The views of a scene show one set of named points, each view turned or mirrored, and shifted as a whole, with a little noise and some points left out.
In the rows, zero is written as 128.

Scene 1
View 1
q_805: [100 144 103 122 132 130 127 152  98 151 144 140 123 161 140 171 137 124
 135 117  97 118 154 121 145 123 128 186 169 148 167 184 126 123 115 125
 124 164  87 132 159 133 129 153 118 166]
q_691: [108 166 102 114 106 148 131 120  88 138 136 132 141 148 146 147 141 108
 126 135  62  90 163 107 148 125 131 153 149 152 182 196 133 109  78 130
 122 152  92 142 146 167 122 149 118 151]
q_34: [ 82 153 102 106 166 134 123 148 129 133 137 171 124 171 146 144 130 106
 122 118 103 119 165 100 129 131 107 108 143 106 164 178 153 107 116 118
  93 137 100 119 158 157 152 112 114 160]
q_863: [ 88 116 102 123 157 122 117 163 113 157 139 149  98 172 120 159 144 121
 146 109 116 137 174 114 119 116 130 181 175 147 156 154 120 116 146 112
 115 179 106 133 171 110 129 144 117 178]
q_5: [109 118 102 131  81 131 151 153  79 148 136 102 110 144  77 199 169 155
 165 130 101 126 172 119 166 129 134 250 192 211 170 163  93 128 123 119
 145 182 124 164 173 117 132 184 116 157]
q_698: [112 170  97 103  58 177 145  88  72 109 122  94 149 125 112 123 168 104
 141 158  40  71 185  86 149 136 139 150 137 195 201 181 120  82  50 131
 132 156 135 185 151 191 118 150 113 119]
q_770: [ 92 161  96  99 140 158 112 112 106 128 130 146 131 160 153 102 139  82
 124 131  69  95 177  90 107 123 132 107 131 131 179 171 143  85  88 122
 105 158 107 147 156 168 117 117 114 146]
q_330: [ 96 141 100 115 126 138 129 144 100 141 139 135 120 159 126 157 146 122
 140 120  95 118 165 113 136 127 129 175 163 156 170 173 126 113 115 122
 122 164 104 143 164 138 130 145 116 155]
q_627: [ 82 149 103 107 166 137 124 143 132 132 133 176 123 170 141 138 134 100
 124 125  96 113 175  94 126 126 106  94 137 104 164 178 153 105 113 116
  86 134 107 119 157 163 155 111 113 162]
q_75: [ 96 119 107 125 145 128 122 140 117 151 129 162  99 163 109 151 157 110
 146 135  89 116 206  94 124  99 130 138 157 149 158 163 122 110 126 106
 100 169 121 131 163 133 134 147 117 188]
q_498: [ 83 156  87  95 133 157 124 139 104 119 138 119 132 160 139 125 138 109
 134 111 104 122 148 106 115 152 122 162 150 145 179 156 139  90 110 127
 123 161 112 160 172 149 130 117 112 123]
q_237: [ 88 144 102 110 148 136 131 148 119 134 136 157 121 165 130 153 138 114
 132 123 100 119 168 103 136 129 112 134 150 128 167 174 142 110 116 119
 101 144 108 130 161 152 150 126 115 158]
q_555: [ 99 161  99 107 108 150 139 127  97 125 134 131 137 148 128 154 145 117
 133 133  78 101 162 103 151 136 119 150 149 153 182 186 134 105  86 127
 117 145 109 148 156 169 140 139 114 140]
q_828: [ 98 161  85  99  79 161 148 138  73 116 141  77 145 141 120 160 147 138
 144 113 101 117 128 121 154 169 125 232 169 190 192 167 119 103  94 137
 154 166 113 184 173 148 131 146 115 102]
View 2
q_828: [153 114 118 111 173 154 132 178 171 126 141 173 124 150 148 140 116 120
 102 137  81 112 138 121 140  79 102 139 129 100 122 141 133 112 116 190
 131  78 168 150  92  91 157 167 156 175]
q_5: [148 124  98 154 136 170 135 187 127 128 146 167 122 168 147 142  70  75
 103 145 100 107 119 125 114  89  68 199  95  86 108 144 145  92 117 184
 130  54 177  89 114  86 205 153 146 169]
q_237: [138 145  94 148 127 133 157 109 131 144  91 116 147 128 128  98 136  70
 104 123 129 170 138 130  91 109 122 144 118 149 103 114 129 117 134 127
 132 128 148 145 124  88 162 123 144 162]
q_75: [127 172  78 169 109 148 159 118 111 146  75 123 136 133 128 112 122  63
 104 117 142 162 114 131  83 104 100 195 119 146  86 114 135 100 132 126
 125 102 156 110 130  80 173 112 151 169]
q_498: [138 143  95 115 153 128 148 124 150 133  92 141 133 134 139 122 150 114
 106 122 104 149 137 117 116 101 129 144 147 144 107 124 130 121 128 144
 134 105 147 161 102  85 137 136 162 158]
q_691: [143 151 126 161 141 156 165 136 166 138 104 158 122 122 118 116 137  86
  91 106 132 164 135 131 104  77 100 131 117 127  94 106 123 103 126 161
 118 130 161 154 111  98 144 136 153 215]
q_555: [140 145 118 146 141 153 154 137 165 145 104 139 136 120 125 107 135  83
  98 121 124 152 136 137 111  82 102 133 128 132 106 117 123 113 127 159
 125 123 163 156 114  91 156 137 142 195]
q_34: [137 146  93 146 125 120 166  90 130 144  81 107 150 123 124  88 153  68
 105 118 138 187 144 130  85 116 136 130 118 163 103 106 125 122 139 114
 133 147 137 157 128  91 151 116 148 157]
q_770: [128 175 103 144 138 141 164 106 157 146  63 135 132 108 121 110 166 101
  99 102 136 172 127 126 104  88 121 142 153 159  87 106 120 115 132 135
 122 132 150 167 110  86 124 120 160 196]
q_330: [141 140  99 148 135 143 154 136 132 132 107 147 129 145 133 122 122  82
 102 121 120 153 132 124 101  99 108 161 111 130 100 121 133 105 129 148
 129 101 153 131 114  88 166 133 154 172]
q_698: [131 180 134 142 154 190 138 170 209 159  88 160 123  95 125 123 145 111
  93 116 122 121 112 144 139  36  73 148 176 121  98 122 115 111 113 193
 108 106 188 166  99  86 138 146 141 242]
q_627: [133 156  89 149 121 125 165  87 134 151  70 100 154 112 121  84 157  67
 105 119 143 186 140 135  84 111 131 133 128 170 101 104 122 122 140 111
 130 150 141 160 129  88 150 111 144 163]
View 3
q_691: [131 104 136 133 137 152 149 123 150 138 157 109 142 109 135 167 152 125
 108 133 106 113 145 115 134  79 130 120 133 135 126 120 138 114 121  91
 104 110  85 102 117 148 114 114 164 135]
q_698: [139  87 125 121 155 180 184  94 155 140 204 133 167  92 182 163 136 100
  97 136  64 140 128 136 142  50 167 134 127 125 140 139 164 126  95  61
 104 142  99 107 109 172 132  92 176 143]
q_34: [132 152 108 126 125 134 147 129 111 130 125 117 133 133 105 168 151 156
 137 120 139 131 146 106 113 112 127  81 115 141 115 113  67 111 155 124
  92 120  96  86 106 117 107 140 141 141]
q_770: [121 130  97 133 135 155 153 112 127 122 173 107 138 123 131 149 148 134
 124 135 111 141 131 125 143  89 138  87 129 132 125 107  83 119 125  93
 110 137 100  87  96 142 105 122 153 139]
q_498: [115 114 130 145 120 147 155 102 105 146 161 122 122 132 129 138 137 133
 138 109 105 145 138 117 133 102 138 117 104 124 133 105 115 125 117 109
  78 131 122 112 107 125 107 105 124 161]
q_627: [134 160  97 120 130 139 153 126 111 126 130 120 141 129 109 170 150 154
 135 124 136 136 143 112 114 109 134  74 114 142 115 116  59 113 156 121
  99 128  97  80 102 124 110 143 146 138]
q_75: [127 130 101 117 118 172 118 108 120 160 147 132 184 122 137 162 177 137
 109 129 108 127 185 127 115 138 138  83 101 133 104 115  99 112 141 152
  98 116  83 122  92 128 106 130 157 120]
q_805: [123 105 150 141 115 146 120 124 130 166 130 115 141 124 121 161 163 134
 114 118 116 107 175 106 118 119 120 123 111 133 118 110 139 110 130 135
  83  92  86 124 121 122 103 115 143 134]
q_5: [129  67 177 127 110 177 122  96 131 211 142 156 186 108 162 164 168 112
  94 104  73 111 206 120 102 131 144 160  77 122 122 131 209 117 112 157
  59  91  93 173 124 130 126  88 144 137]
q_863: [113 117 129 138 102 159 104 107 106 176 132 127 159 135 121 146 174 142
 121 112 118 121 191 116 114 154 123 102  90 128 108 101 113 114 136 170
  78 102  94 139 103 107  96 120 132 133]
q_828: [120  66 187 152 119 153 161  97 125 179 162 137 127 115 154 147 129 111
 118  97  76 128 151 112 126  86 143 175  93 116 145 123 202 129  93 104
  56 110 122 145 133 134 124  74 126 170]
q_330: [123 108 140 135 119 155 132 110 125 163 143 124 149 120 132 156 158 131
 116 117 106 120 169 114 119 117 131 117 104 129 120 114 134 114 127 132
  82 107  95 126 113 126 108 112 144 137]
q_555: [136 112 135 127 135 152 162 117 135 144 149 126 146 112 138 171 145 129
 116 122 103 125 144 113 120  83 142 120 118 134 129 128 132 118 128  99
  88 120  96 103 117 142 122 114 154 143]
View 4
q_770: [146 136 147 121 172 127 109 125  65 106 152 109 131 108 137 116 166  98
 136 154  91 160  97  96 166 153 120 138 155 170 118 134 104 113 135 169
 120 135 142 165 125 134 114  98 104 144]
q_627: [138 118 140 135 145 127 120 115  85 121 154 128 124 143 131 113 172 115
 109 152  93 135  91  97 147 131 112 137 171 161 114 112 110  90 140 180
 152 149 151 165 115 162 107 111 118 125]
q_805: [103 130 129 156 138 129 115 100 100 123 122 109 127 112 114 101 154 110
 131 176  88 177  87  96 144 166 135 105 119 157 132 116 158  81 171 116
 148 140 139 122 100 134 126 124  79 137]
q_498: [115 125 153 137 129 154 111 120 101 106 140 105 115  96 131 118 135  97
 144 167 106 169 103  99 179 163 115 116 131 166 133 135 123  91 145 146
 117 147 109 164 143 132 119 105 107 135]
q_698: [125 118 144  87 193 143 141 111  26 106 152 101 124  63 171  99 121  39
 198 163  92 212  65  87 170 162 132 116 119 191 125 162  93 125 147 122
  86 118 135 160 104  78 127  79  72 126]
q_330: [105 127 135 147 135 133 123 110  84 118 127 106 118 107 122 109 145  99
 134 175  97 173  83 103 152 163 132 112 124 161 132 123 148  88 157 118
 139 144 129 129 108 123 126 118  84 135]
q_237: [116 117 137 143 133 131 128 111  84 122 142 119 116 132 127 111 156 109
 117 162  97 149  82 102 145 144 118 124 150 162 123 113 131  85 147 151
 152 150 142 147 110 144 115 116 102 125]
q_863: [ 99 139 134 174 107 122 119 126  89 117 116  99 107 126 102 124 153 118
 102 182 104 149  85 122 149 165 135 122 129 147 137 113 173  83 144 115
 164 155 120 104 115 132 129 133  82 147]
q_828: [ 78 110 148 133 126 171 129  95 110 111 124 100 111  61 144 100  96  69
 188 183 103 214  86  88 179 178 126  79  83 177 147 148 142  81 178  93
 102 141  98 151 126 101 133 104  78 119]
q_5: [ 59 117 126 157 109 140 152 103  70 126 103  91  95  86 127 103 106  70
 156 200 103 203  50 113 146 179 150  87  82 163 150 134 185  79 167  52
 144 148 111  86  87  79 145 125  42 127]
q_555: [115 114 137 122 157 140 132 102  76 120 143 117 123 103 145  98 142  82
 154 165  90 182  76  89 152 151 124 111 133 174 125 130 118  93 159 135
 126 136 143 156 102 123 119 103  90 120]
q_691: [126 127 134 123 178 131 118  99  73 118 140 112 139  98 138  92 156  88
 160 164  80 191  85  82 148 159 132 112 128 172 124 129 122 102 167 133
 122 126 151 149  96 124 121 103  83 135]
View 5
q_34: [151 171 125 124  90 130 126 121 148 120 117 113 148 156 190 147 161 202
 123 129 178 120 127 112  95  63  84 170 141 128 193 159  70 121 111 122
 112 117 141 116 106  87 106 129 140 138]
q_828: [121 140 120 128 127 156  81 122  94 160  73 115 156 125 157 181 169  90
 127 131 180 102  75 176 112 151 117 112 168 129 141 187 103 138 106 210
 144 177 108 136 117 132 135 108 148 128]
q_627: [158 175 133 123  87 127 127 124 149 118 120 109 160 153 185 139 157 214
 123 128 178 127 133 111  91  63  83 170 137 130 198 156  65 118 103 118
 112 124 145 114 106  79 109 133 147 134]
q_5: [128 144 101 136 126 192 109 103  62 202  51  92 140 151 137 153 136 107
 152 143 156  77  81 158  73 152 132 116 195 133 132 139 115 159  85 217
 121 145 113  98 142 131 124 154 110 150]
q_330: [137 152 117 124 103 148 110 110 109 156  87 107 147 155 162 159 152 154
 135 132 161  98 108 135  87 109 109 143 163 133 163 158  90 130 106 163
 117 135 115 112 123  98 111 137 136 148]
q_498: [151 156 126 111 108 135  97 121 125 136  97 117 164 121 161 165 162 144
 110 124 171 114 108 133 113 109  96 143 133 125 163 179  87 113 117 155
 132 145 108 132 109  91 119 103 150 134]
q_237: [151 167 122 125  98 142 124 119 131 136 104 110 151 151 177 147 154 185
 129 131 174 114 119 121  91  82  93 158 150 129 182 155  78 129 103 141
 114 126 136 114 113  96 112 131 135 138]
q_698: [138 135 164 126  98 124  77 140 109 160  90  97 216 142 141 148 158 150
 125 115 168 132 110 199  74 171 113 108 175 156 169 186  69 138  61 177
 138 232 113 138 118  78 151 142 200 120]
q_863: [153 164 101 115 105 162 126  97 104 165  80 104 133 150 153 152 138 158
 134 136 146  85 113 100  85  94 107 157 151 121 157 138 101 125 118 152
 106  93 109  96 130  92  96 138 107 162]
q_770: [153 154 145 112  83 109  99 126 141 132 112 111 184 149 163 152 158 190
 116 114 163 125 134 134  90 104  94 151 139 141 184 176  63 109 103 127
 120 160 112 128 109  59 116 128 175 138]
q_555: [134 152 133 131  97 135 103 128 123 140 100 108 167 156 174 155 162 166
 132 126 180 118 109 159  88 115 103 137 169 141 177 171  75 137  91 161
 124 169 131 124 115 100 126 135 162 129]
q_75: [164 165 124 118  94 152 127 107 109 167  87  91 161 158 149 129 132 191
 134 131 146 103 130 111  64  99 105 155 157 134 171 131  83 131  90 138
 103 122 120  93 129  72 108 158 128 154]
q_805: [124 150 108 130  96 145 112 106 111 155  91 111 132 174 173 170 158 151
 146 132 165  91 106 133  87 102 112 145 175 135 162 158  89 132 118 163
 112 123 115 111 127 105 101 142 131 158]
View 6
q_34: [155 109 147 132 134 125 162  94 153 158 104 153 112 135 134 171 135 118
 116 112 119 157 143 120 107 136  95 130 131 105 149  96  67 116 141 117
 163 105 157 136 115 139 125 118 149  96]
q_555: [116 137 144 128 132 136 140 119 154 128 142 149 139 154 124 142 118 141
 124 131 116 128 155 156 130 156 111 155 106 109 157  76  96 138 153 144
 138  97 152 140 143 130 157 132 158 107]
q_698: [ 82 160 132 139 130 163 105 123 166 119 186 142 169 175 118 133  86 148
 115 154 108  93 164 191 147 189 135 162  85 125 143  43 126 167 160 178
 116  64 144 148 152 102 161 116 184  97]
q_498: [134 137 155 149 124 127 123 112 160 145 129 151 142 113 115 148 120 153
 139 140 117 119 135 146 120 147  99 166 101 125 128 108 114 142 160 131
 156 114 156 132 110 138 137 123 153  98]
q_828: [ 96 158 159 137 121 120 106 150 152 107 151 153 164 123  98  99 113 187
 165 153 120  93 146 180 142 151 107 205  76 119 143 103 138 153 173 150
 137 126 150 126 143 146 187 157 148 128]
q_805: [123 153 176 109 140 130 145 138 140 126 118 140 125 134 138 143 145 142
 155 132 134 145 175 137 121 129  84 176 119 114 151  96  78 127 156 138
 139 122 163 146 133 150 165 148 134 110]
q_863: [130 158 186 103 141 130 131 134 141 146  87 150 112 124 152 161 143 136
 171 132 153 145 195 127 104 137  75 186 128 115 117 105  71 126 154 121
 175 143 160 125 109 155 150 127 137  96]
q_691: [115 150 152 129 137 143 142 125 152 122 154 132 144 148 127 143 124 139
 126 137 114 131 157 154 134 145 105 154 108 121 163  73  97 139 156 159
 113  85 160 160 145 130 156 139 151 104]
q_237: [138 124 150 125 136 130 150 108 150 147 107 155 117 141 135 159 130 126
 130 119 125 147 159 133 111 142  97 149 124 105 144  89  74 123 146 123
 161 113 154 130 123 139 142 123 151  99]
q_75: [121 153 170 100 146 147 134 122 145 150  96 151 112 154 160 172 129 118
 148 128 147 146 205 133 106 155  91 167 132 109 121  77  60 128 146 128
 171 121 152 129 117 136 145 110 154  88]
q_770: [136 135 147 147 134 149 134  96 165 154 139 137 136 135 134 172 115 123
 111 137 111 132 147 138 118 153 105 130 117 130 136  78  92 142 149 143
 139  77 158 155 111 121 117 104 164  79]

Which points are out of place in each view (at most two, in the order of its rows)? Write none if all are in place.
view 1: q_770
view 2: none
view 3: q_828
view 4: q_627
view 5: none
view 6: q_691, q_75

Scene 2
View 1
q_968: [172  96 203 126 138 131 114  86 125 179  90  99 176 157 111 108 130 122
  43  58 164 134 126  83 222 107  88  85 157 184  91  84 135 143 159 150
 113  94 169 141 108 182 176 180  91 132]
q_664: [124 144 116 127 127 133 152 116 138 100 117  63 137  92 126  99 150 120
 130 119 121 163 147 136 103  54 112 152 115 130 132  83 135 154 152 140
 152 110 111  92 142 108 160  70 109 143]
q_239: [131 134 128 133 124 131 146 112 137 117 120  76 148 111 125 110 139 115
 108 102 124 163 138 122 120  62 123 135 117 129 124  89 129 160 157 140
 151 119 133  99 137 116 161  85 118 139]
q_469: [132 157 102 128 119 118 156 115 134 101 133  93 132 116 143 132 112 118
 126 110  98 183 154 139  86  79 159 168  97 120 134  98 157 152 136 128
 156 154 134 105 135  94 115  79 103 131]
q_634: [112 119 118 132  93 149 138 113 135  70  94  73 130  80  96  90 171  98
 135 135 115 184 127 163 122  87 106 143 107 147 101 121 142 168 145 137
 145 108 117  94 138 105 122 110  91 117]
q_266: [118 128 121 150 108 126 155 118 134 120 145  84 153 113 125 133 130  96
 102  94 110 174 124 110 101  50 158 124  96  98 126 103 105 185 168 136
 169 148 163  85 150  99 158  60 157 134]
q_260: [147 140 136 123 140 115 139 108 130 136 113  91 151 134 136 118 119 128
  99  86 122 156 151 109 130  83 139 143 129 141 122  77 153 143 145 147
 140 126 133 114 123 130 147 105  88 141]
q_524: [144 150 103 135  95 135 156 107 132  80 136 105 119 111 144 149 106 107
 119 124  97 204 152 164 101 104 147 171  77 137 124 128 163 155 125 101
 148 167 160 128 134  93  82 111 110 109]
q_926: [114 107 120 150  70 157 144 113 134  71 115  84 134  83  97 116 159  80
 117 132 110 199 111 160 123  85 120 127  85 131  99 146 119 191 156 117
 155 135 159  96 145  97 114 110 135 104]
q_519: [169 134 165 130 154 113 142  97 130 178 132  94 167 157 149 134 102 132
  61  58 143 139 149  79 159  72 125 117 134 141 129  63 131 140 158 140
 136 127 165 129 124 148 181 110 122 149]
q_972: [142 154 128 130 158  96 153 117 132 165 142  90 163 147 155 131  99 133
  93  65 117 143 155  80 102  50 172 139 128 106 145  55 133 151 161 155
 160 146 140  96 134 118 176  56 122 161]
q_337: [167 140 136 123 120 136 143  94 131 113 114  96 132 123 142 130 115 125
  98 108 126 175 155 144 145 109 105 155 111 170 116 101 168 133 128 113
 126 129 149 145 120 130 114 143  86 121]
q_119: [133 137 119 140 111 125 152 113 133 114 137  94 143 120 134 137 117 104
 104 100 109 180 137 123 107  74 154 142  97 117 125 107 132 167 150 126
 158 154 160 106 139 102 132  86 131 127]
q_273: [179 145 136 116 118 143 144  88 131 104 114  98 121 120 147 134 110 130
  98 116 128 182 161 158 151 121  90 168 104 184 120 105 177 121 118  99
 119 131 149 162 117 133 100 159  77 115]
q_215: [124 134 119 134 118 110 141 116 127 121 118 104 151 132 123 126 117 105
 107  89 101 172 136 114 109  85 180 139 112 118 113 102 148 167 150 153
 155 151 147  95 128 107 124  92 100 128]
q_705: [137 104 152 133  96 140 123 100 127 106  86  99 149 116  96 105 149  99
  96 103 125 174 121 134 168 114 113 118 121 167  85 126 148 164 145 140
 130 116 150 119 120 137 118 158  82 111]
View 2
q_337: [177 102 127 167 105  96 143 128 165 112 106 144 149 145 177 136 151  95
 129 151 121 129 103 130 139 125 149 146 173 128 125 115 145 142 145 155
 110 101 153 141 117  52 139 113 165 134]
q_519: [209 147 114 169 126 136 126 161 133 165  85 102 134 132 149 141 128 106
  93 155 111 154 151 149 109 129 161 129 168  80 108  66 111 126 115 113
 155 104 161  82 147  68 143 165 177 132]
q_266: [145 151 105 187 118 136 107  95 104 123 164  93 101 153 115 128 125  65
  91 123 102  84 176 145 127 139 137 138 185 137  65 101 137  96  86 132
 117 133 117 108 144 106 138 142 180 119]
q_260: [186 122 120 181 129 105 137 128 125 142 109 133 138 158 177 153 146  97
 112 137 111 140 135 133 136 126 158 131 167 129 107  91 121 122 109 131
 132 117 143 102 134  88 130 133 171 123]
q_119: [159 135 110 186 119 114 119 106 122 115 148 104 121 152 140 128 130  73
 107 133 113  93 154 130 133 136 141 149 173 138  80 116 142 112 105 143
 106 122 117 123 123  88 142 133 183 118]
q_634: [114  95 131 170  97 111 132  72 134  95 161 164 113 165 154 147 170  77
 113 110 100  97 115 153 158 123 138 128 201 180 110 112 147 114 113 169
 107 124 149 134 150 104 122  92 143 139]
q_968: [189 101 130 135 114 143 114 162 168 182  58 152 134  77 144 140 132 127
  76 168  95 175 120 154 131 108 167 139 182  94 157  61 108 147 155 137
 190  64 224  57 158  69 133 151 129 163]
q_972: [205 163 104 198 144 119 133 139  92 158 119  89 131 175 166 156 132  90
 101 133 114 136 174 134 112 138 159 123 155 107  73  75 111 102  75 102
 137 139 113  87 139  98 137 161 197 106]
q_664: [148 128 126 188 107 116 145  95 112 110 151 139 115 195 162 162 171  78
 115 109 107 114 130 159 132 132 145 109 192 149  95  84 130 106  89 138
 115 146 135 126 160 101 126 113 165 127]
q_705: [140  78 128 152 109 112 113 103 158 129 117 167 126 106 152 133 145  96
  98 142  97 121 115 134 164 113 149 155 186 160 133 115 139 137 145 169
 138  83 179 103 134  91 127 110 132 147]
q_215: [163 118 109 187 139  99 118 106 112 136 137 121 126 147 163 139 129  81
 103 132 110 109 160 113 149 129 152 150 162 156  85 119 131 113 101 141
 119 118 118  99 118 111 129 130 176 112]
q_524: [158 111 114 185 109  84 129 100 149  84 150 119 140 157 163 118 139  66
 137 140 127  83 125 110 147 137 134 165 168 154  88 154 165 127 130 167
  73 115 107 165  92  62 143 107 187 116]
q_239: [154 130 121 180 112 123 130 105 118 124 142 128 117 167 149 149 151  85
 105 122 104 116 139 152 131 129 148 122 185 137  96  86 129 111  97 136
 126 129 142 111 153  97 130 127 164 129]
View 3
q_968: [ 57 136 160 191 137  95  91 142 113 154 108 127 138 158 116 159 135 151
 152 127 118 137 193 126 166 117 120 205  53 133 122 202 171 127  74 181
 132 198 122 133 106 154 159 171 172 108]
q_469: [136 158 122 106 131 106 158  87 127 125 139 146 193 140 132 159 128 127
 105 128 106 133 128 151 126 170  97 107 160 101 155  95  84 135 125 129
 114  96 138 120 145  47 118 146  92 170]
q_119: [127 148 127 135 135  96 156  95 135 152 133 136 183 146 127 165 126 139
 111 127  99 152 130 163 118 159 107 131 144  87 162 110  86 128 127 143
 112 119 113 114 127  61 111 147  92 157]
q_337: [ 96 177 125 101 143  98 118 114 118 116 126 129 176 120 109 169 155 131
 122 111 110 142 161 130 157 134 101 131 123 123 129 146 119 142  85 149
 118 120 138 144 166  90 132 145 125 146]
q_239: [119 153 133 156 122 105 158  98 115 129 141 145 161 151 131 157 108 152
 120 118 103 141 139 137 123 164 113 129 126  94 160 105 114 135 121 146
 121 135 124 128 109  96 151 150  90 155]
q_260: [112 143 138 138 127 112 140 104 120 129 124 153 173 155 134 149 122 128
 124 136 118 118 149 140 141 162 101 142 124 121 142 123 119 133 112 141
 120 126 145 119 121  82 142 161 121 150]
q_215: [133 126 138 145 129  97 148  93 124 142 134 147 187 158 155 153 123 128
 101 142 109 136 136 161 116 162 101 130 138 105 151 118  97 118 126 138
 124 130 131 106 132  57 114 158 123 168]
q_705: [107 148 143 155 135  73 113 109  90 122 145 117 166 128 150 169 146 152
 100 110 101 172 163 134 130 120 110 128 100 111 137 164 131 121  87 161
 144 174 121 143 164 116 132 146 149 161]
q_266: [132 137 129 169 126  93 174  90 135 167 138 139 173 162 134 160 105 156
 112 127  90 160 120 171 100 170 118 137 142  66 179  96  81 125 143 148
 114 132  97 106  97  69 115 149  71 154]
q_972: [113 127 138 156 121 132 166 102 149 161 109 171 172 186 123 141  93 123
 142 157 123  95 134 158 136 192 104 167 135 110 157  96 106 133 140 137
 102 109 141  94  68  62 142 172  95 135]
q_634: [136 167 132 145 121  81 148  86  79  92 170 130 166 116 158 168 127 165
  87  94  91 175 138 123 111 142 111  79 127  90 159 110 114 131 105 144
 144 151 121 156 162 107 149 134  96 189]
q_519: [ 79 139 143 162 133 120 132 127 148 170  99 150 156 171  96 153 117 133
 160 142 120 113 162 146 157 158 112 197  99 119 142 147 130 136 109 160
 104 137 126 107  79 103 146 171 118 109]
q_664: [129 167 130 145 112 114 166  88 104 105 151 152 161 142 134 156 101 154
 116 110 104 137 132 124 121 172 109 104 135  92 164  84 113 144 124 138
 123 124 132 140 114  96 166 145  73 166]
q_273: [ 89 195 121  80 149  98 107 119 118 109 126 121 178 105  96 177 172 127
 125 102 112 144 166 123 169 126  98 125 126 130 122 155 121 150  72 150
 119 111 142 154 186  93 130 139 131 145]
q_524: [130 176 115  83 149  85 140  93 130 129 141 120 202 113 120 178 162 130
  96 113  97 164 133 158 127 143  97 100 164  96 149 118  75 136 107 136
 114  96 124 129 186  44  90 132 103 172]
q_926: [136 162 127 152 134  64 153  87  99 132 167 109 172 118 147 181 137 175
  83  92  75 204 128 154  95 132 120  94 137  65 171 118  88 123 113 154
 136 152  87 141 161  92 111 125  87 180]
View 4
q_469: [114 142  53 136 148 112 165 105 157 119 163 125 126 175 120 148 132 148
 121 166  93 111 131 129 148 176 126 101 150 177 115 128 157 129 110 130
  81 175 111  90  65  87 117  98 130 118]
q_524: [123 139  45 137 144  84 167 112 147 128 121  99 109 179 137 126 120 158
 132 153  95 105 152 112 130 188 112  95 111 166  85 145 148 146 110 145
  82 176  98  73  64 115 113 106 131 112]
q_972: [119 132  88 157 161 139 146 114 167 103 188 175 158 179  92 179 119 108
 132 179 114 110  97 159 185 157 112  92 179 175 198 111 164 110 121 115
 120 164 135  70  90  30 143  93 131 124]
q_705: [114 132 123 155 143 107 138 120 129 133 135 108 113 149 145 142 131 129
 129  98 100 163  76 141 155 193 101  80  82 135 101 133 124 128 131 171
 158 133 103 100  43 128 183  98  80 133]
q_215: [119 136  67 144 147 114 154 110 155 121 166 131 133 165 124 159 127 132
 133 159 109 138 105 164 179 193 101 102 138 172 129 122 147 125 122 140
 103 171 110  89  53  76 162  95 124 115]
q_519: [127 125 138 178 158 125 126 131 146 104 149 171 156 180  98 173 104  90
 145 144 119 118  76 138 171 153  94  63 126 145 205 124 145 111 125 130
 173 133 141  49  98  52 163 101 105 131]
q_119: [123 131  64 137 161 104 162 108 162 128 148 128 128 172 125 147 118 137
 135 150 110 114 122 140 166 181 106 100 148 167 132 119 163 133 142 148
 112 173 104  71  76  82 134  94 126 129]
q_260: [113 137 111 160 144 130 139 119 143 108 168 148 137 170 110 163 128 119
 127 147  97 132  91 138 157 166 117  79 129 157 152 130 140 113 105 129
 129 143 126  89  66  77 152 100 108 123]
q_634: [101 141  92 125 154 123 164  95 148 141 162  99 100 143 144 134 155 154
 103  99  79 150  98 126 143 181 140 103 135 156  77 117 154 129 141 168
 124 150  86 126  42 138 136  84  87 150]
q_266: [128 123  60 121 182 109 174  96 178 141 157 132 130 164 128 149 119 133
 134 138 124 117 112 161 192 184 104 116 181 170 150  93 184 132 183 164
 131 180  93  71  87  72 138  78 127 144]
q_337: [116 138 111 164 138 104 136 125 129 115 126 122 120 174 124 140 124 131
 129 130  86 121 111 101 123 165 116  66  87 143 116 152 129 128  95 138
 130 135 120  78  66 115 133 110 101 124]
q_273: [117 143 116 171 131  99 135 131 119 113 113 115 113 178 126 132 121 133
 130 126  79 114 119  78 104 161 120  53  66 137 101 163 123 131  83 136
 126 126 122  73  68 129 123 117  97 119]
q_926: [119 130  68 113 168  95 175  94 159 155 132  91 100 148 157 123 134 157
 122  96 103 136 116 136 160 197 113 111 133 154  78 112 165 142 176 188
 132 169  71  94  58 133 138  82 102 150]
q_664: [100 140  96 130 164 143 164  95 158 124 183 134 123 157 115 153 148 137
 102 127  82 126 100 122 148 156 149 100 176 167 129 107 169 118 135 143
 119 152 106 112  70  98 115  83 101 151]
q_968: [125 121 195 196 149 122 102 143 119 112 133 158 142 159 118 163 109  79
 147  92 117 161  33 141 169 166  81  43  65 113 181 134 112 106 130 158
 225  95 137  66  74  90 212 105  64 139]

Which points are out of place in each view (at most two, in the order of its rows)? Write none if all are in place.
view 1: none
view 2: q_634
view 3: q_260
view 4: q_266
